Each row is a point on a landscape with many peaks, with its height.
A climber steps from a point to whichever of its 5 nearest points has the largest rise for the distance, and stops where none of them is higher. Distance is the straight distance between rows; heights are no part of it.
sigo (h 2.18): [120 130  99 135 114  85 136 103]
zakez (h 4.59): [146  90 154 105 137 108  85 140]
pavit (h 3.55): [109 134 140 176 205 159 136  97]
Bedem (h 3.85): [101 146 121 167 176 145 148 110]
ruv (h 4.01): [113  98 174 112 160 120  88 148]
gureb (h 3.70): [136 143 119 101  83 130 131 148]
Pirim (h 3.97): [ 99 158  96 161 135 132 158 124]
mub (h 5.91): [ 97 169 108 134  86 156 154 157]
sinut (h 3.22): [ 97  98 174 126 174 138  98 142]
Roz (h 4.56): [153 121 138  90  87 130 110 158]
ser (h 3.24): [103 130 164 157 186 184 120 129]
moro (h 3.44): [118 148 135 175 208 186 123  87]
Mafe (h 3.69): [111 164 134 168 168 189 149 131]
Luvo (h 4.75): [121  94 150 129 165  89  93 116]
lur (h 4.39): [102 167  92 144  95 133 161 136]
Tirev (h 2.65): [ 96 119 159 130 147 151 108 158]
Goka (h 5.97): [ 95 142 163 124 128 188 127 181]
volap (h 5.29): [147  85 187  95 135 132  71 173]
bilo (h 2.66): [109 139  80 140 113  92 148  97]
Kuza (h 2.46): [151 125  95 110  92  91 135 103]
miro (h 3.32): [106 172  73 176 135 109 185  98]
Tusop (h 4.83): [173  98 127 101 126  86 103 104]
nug (h 5.77): [120  80 175 124 182  96  73 125]
bugom (h 4.66): [100 177  92 130  73 151 164 150]
logig (h 2.72): [103 129 127 150 163 114 127 111]
dos (h 6.39): [194 113 125  89  83 117 130 116]
Dake (h 3.82): [127  92 128 134 162  69  97 101]
miru (h 2.93): [113 154  73 151 114  94 165  91]
Migen (h 2.53): [126 133  80 136 110  73 140  85]
rute (h 3.49): [105 158  92 180 154 117 170  96]
vuluf (h 4.30): [102 147 137 118  99 161 137 172]
negi (h 4.65): [133 119 149 101 104 134 106 163]
Poni (h 6.10): [211 101 124  97  88 104 144  98]
lup (h 3.21): [123 156 115 105  65 147 142 157]
Tasi (h 5.14): [222 100 149  88  80 141 140 128]
Sifo (h 6.03): [212 114 117  96  76 118 155  99]
zifen (h 5.75): [178 125 123  88  75 124 133 135]
seb (h 3.52): [100 115 166 156 196 163 114 124]
mati (h 3.05): [ 99 152  93 152 122 109 156 114]
vapif (h 4.64): [179 102 143  81  78 139 112 146]
sef (h 5.54): [137 104 167  90 113 140  87 173]
Lum (h 2.31): [143 130 109 104  89 109 121 118]
fel (h 4.16): [105 113 176 113 145 155  97 176]
Bebur (h 5.04): [105 164 118 150 119 159 165 147]
bepok (h 1.81): [136 125 117 106 109 104 117 125]
Fudad (h 6.02): [123 115 111 127 131  86 119 107]
kif (h 0.32): [149 151  92 100  66 114 153 118]
neli (h 1.49): [129 139  88 125  96 100 142 109]
Nov (h 3.56): [106 166  85 172 134 125 175 110]
Peniv (h 2.16): [130 150 102 112  78 127 145 133]
Gide (h 2.37): [108 151  83 135  96 113 152 125]
pafa (h 4.04): [ 99 124 174 128 139 176 115 178]
mepo (h 5.30): [202  84 149  90  89 131 117 128]
Vilu (h 2.94): [143  97 112 122 143  62 110  93]
vomud (h 2.02): [113 170  86 130  74 130 169 137]
Zomib (h 5.82): [124 111 160 109 134 134  89 160]
Fibu (h 3.03): [136 104 129 116 137  89 101 118]
ketob (h 4.13): [102 104 142 139 170  89 107 109]
pekek (h 4.06): [108 174  91 156 109 138 170 130]
vama (h 0.96): [116 138 105 130 109 108 134 125]
div (h 3.08): [103 142 121 152 137 126 141 127]
bef (h 2.19): [112 137  96 152 138 100 145  97]
bel (h 3.45): [105 110 139 126 147 107 110 130]
vepak (h 6.62): [152 100 153  99 120 121  89 153]
lovur (h 3.98): [101 144 169 139 151 220 133 185]
tifud (h 5.26): [185  91 136  97 105 108 107 125]
govim (h 2.82): [100 142 178 147 164 212 127 167]
fogug (h 5.83): [225  98 143  89  79 124 167 106]
dabo (h 4.58): [113 115 162 107 124 143  99 166]
ruk (h 5.53): [188  97 118 106 108  83 116 100]
tulif (h 4.55): [ 96 172 110 164 145 151 167 137]
Toso (h 5.56): [172  86 169  86 110 135  79 165]
zoga (h 4.67): [124  78 173 113 168 109  72 141]
bupok (h 3.63): [151  94 129 121 151  73  87 103]
Zasov (h 3.57): [ 93 145 151 142 140 182 134 168]
kofad (h 3.65): [ 95 114 140 152 187 119 112 105]
lavig (h 3.54): [117 155 139 166 197 189 139 110]
Vug (h 5.46): [ 97 144 134 139 134 154 133 156]
teg (h 0.90): [137 143  87 114  79 105 152 109]
kefuz (h 3.64): [101 136 143 166 186 159 136 114]
Pom (h 5.11): [142 105 146  97 111 114  97 140]
vesi (h 3.87): [118 167 106 181 173 149 158 103]
lam (h 3.02): [101 154 148 157 164 189 145 150]
gav (h 3.53): [ 96 105 161 153 185 136 114 120]
povo (h 3.06): [105 124 132 135 142 125 125 132]
Kabur (h 2.70): [120 122 132 114 121 117 114 145]
kiga (h 4.98): [183  97 106 111 106  75 118  80]
luz (h 2.92): [115 146 120 128 107 128 135 147]
sili (h 3.74): [172 134  97  96  75 108 145 103]
Neb (h 3.04): [115 152 154 159 195 210 124 126]
litog (h 3.86): [174 113  79 115 104  59 132  75]
Funum (h 4.21): [104 163 117 168 162 153 162 124]

For each start below, name the point where the climber stops.
logig | nug
Lum | dos
bupok | dos
Dake | nug
Peniv | dos
lavig | mub
bel | nug
litog | dos
gav | nug
miro | mub

Call two points neighbours if one is among the 5 nearest of the other. Go from one point of each pair to the other, from neighbour to neighbour, staying as high as possible. Name the lowest point that can't be avoided.
mub, dos | pafa
Fudad, Vug | Fibu
vepak, nug | zakez
